Points, in no order, along strands that fork, close into loops and pass close to each other.
Points whose rows are less than 57.5 apart are linked; no others are. Some points are linked to none.
bage: -40, 18, 39, -41, -61, 6, 76, -13, 57, 24
fim: 54, 15, 16, 18, -37, 50, 31, -14, -41, 41
Nosa: -80, 1, -17, -21, 47, -67, -14, 27, 7, -29
vonu: 67, 33, -4, 36, 0, 32, -95, 0, 13, 28
Fifi: -27, 20, 2, 9, -38, -21, 33, -27, 12, -9
pavil: 20, 20, 46, 3, -87, 102, 61, 19, 26, 66
sibev: -103, -7, 11, -37, -44, -82, 19, 7, 11, -50
bup: 14, -14, 19, 1, -55, 28, 71, -11, 12, 31
gul: -111, -31, -14, -32, 10, -85, 33, 14, -3, -65
lebu: -2, 15, 17, 5, -66, 22, 58, -18, 29, 38
Muve: -17, -30, 24, -28, -38, 6, 94, -12, 43, 6
Gison: -87, 4, 8, -28, -49, -66, 19, -8, 14, -41
Pul: -42, 17, -26, -5, 35, -45, -74, 24, 28, 9
Vum: 68, 26, 13, 16, 6, 41, -17, -13, -30, 18
rifal: 30, -8, 8, 13, 16, 13, 24, -11, -29, -19
Lavad: -37, 0, 38, -42, -45, 8, 95, -11, 57, 14
nodis: 81, -10, -6, -17, 27, 55, -33, -14, -38, 4
lotig: 82, 69, 24, 30, -32, 66, -23, -12, -38, 67
movu: -42, 19, 6, -10, -55, -27, 36, -29, 25, -7
ref: -54, -26, -16, 0, 48, -38, 22, 10, -1, -54
Gebid: 25, -25, 3, 5, 36, 8, 20, -6, -29, -35
Fafov: -56, 5, -23, -9, 49, -51, -43, 26, 20, -10
boz: 42, 19, 15, 25, -27, 30, 29, -19, -28, 26
gasub: -85, -21, -18, -11, 21, -58, 31, 2, -1, -57
tof: 81, 29, 14, 4, 1, 59, -17, -16, -41, 33
zerep: 31, -3, -40, 42, 14, -3, -104, 18, 14, 30
Kidor: -18, 37, 0, 21, -9, -13, 3, -19, 3, -11
suf: 94, 12, -1, -19, 13, 75, -28, -21, -50, 31
kipev: 11, -44, -29, 9, 54, -12, -54, 28, 9, -10
dizo: 51, 16, -26, 40, 0, 18, -108, 8, 16, 32
Fur: 57, 29, 18, 23, -60, 72, 28, -10, -41, 64
Pegus: 50, 1, 2, 14, 29, 24, -47, 3, -4, -3
rimu: 40, 21, 10, 22, 19, 20, -24, -6, -9, -1
Mir: -35, 2, -14, 5, 46, -28, -21, 17, 12, -27
ligad: 18, -74, -29, -5, 67, -9, -40, 32, -7, -26
fepir: -15, 22, 29, -12, -69, 24, 66, -13, 48, 44
Sen: 58, -35, -10, -33, 9, 66, 55, -22, -78, 9
lepi: 70, 59, 22, 37, -49, 66, -1, -14, -39, 68
zugad: 74, 54, 13, 33, -5, 42, -68, -9, 2, 36
Lepe: -34, -28, -18, 3, 67, -33, -6, 23, 4, -40
vuk: -113, -30, -17, -39, 38, -96, 23, 26, -9, -56
Lem: -54, -44, -8, -7, 0, -40, 66, -18, 10, -55
vutup: 15, -27, -54, 35, 30, -25, -95, 25, 6, 26
Pifum: -2, -28, 27, -19, -46, 32, 91, -4, 29, 23
Fafud: 20, -53, -4, -9, 63, 5, 7, 11, -26, -50
kalek: -104, -35, 11, -54, -36, -80, 45, -1, 26, -65
Gom: -96, -11, -17, -34, 51, -86, -5, 31, 0, -37
nuguz: 67, -19, -4, -9, 33, 41, -42, -1, -25, -5
tov: -17, 2, -30, 12, 38, -26, -72, 21, 29, 8
Gezo: -3, -56, -16, -3, 72, -14, -9, 28, -6, -45
Nogo: -63, 22, 13, -27, -70, -46, 19, -21, 26, -19
limob: 0, 28, 1, 22, 18, -3, -19, -4, 4, -12
vini: -1, -34, -40, 16, 49, -28, -68, 29, 17, 5
muram: 92, 63, 20, 29, -15, 59, -58, -13, -16, 56
nodo: 29, 13, 10, 24, -12, 14, 30, -20, -22, 3

A fork is a point with three links, a tip a point with one. Leave the first point through the second and follow the links. Name the first fork or tip that comes.
lotig, muram: vini
Gom, vuk: Lepe
nodis, suf: rimu
gul, vuk: Fafov
nodo, rifal: Gezo
Fifi, movu: kalek

A piece is two or more points that can be reached from each other along the links. Count, over all rows, the pieces, the separate loops (a circle has one, a figure eight two, a Y none), the forks (points with three links) and the tips (points with one).
pieces: 3
loops: 5
forks: 5
tips: 1

Name the points in between on the shortest way along the links from the first point to the second, in order.
Pifum, fepir: bup > lebu
kipev, nodo: ligad > Gezo > Fafud > Gebid > rifal
Muve, fepir: Lavad > bage
kalek, Nogo: sibev > Gison
gul, Gebid: gasub > ref > Lepe > Gezo > Fafud
Fafov, zerep: Pul > tov > vini > vutup
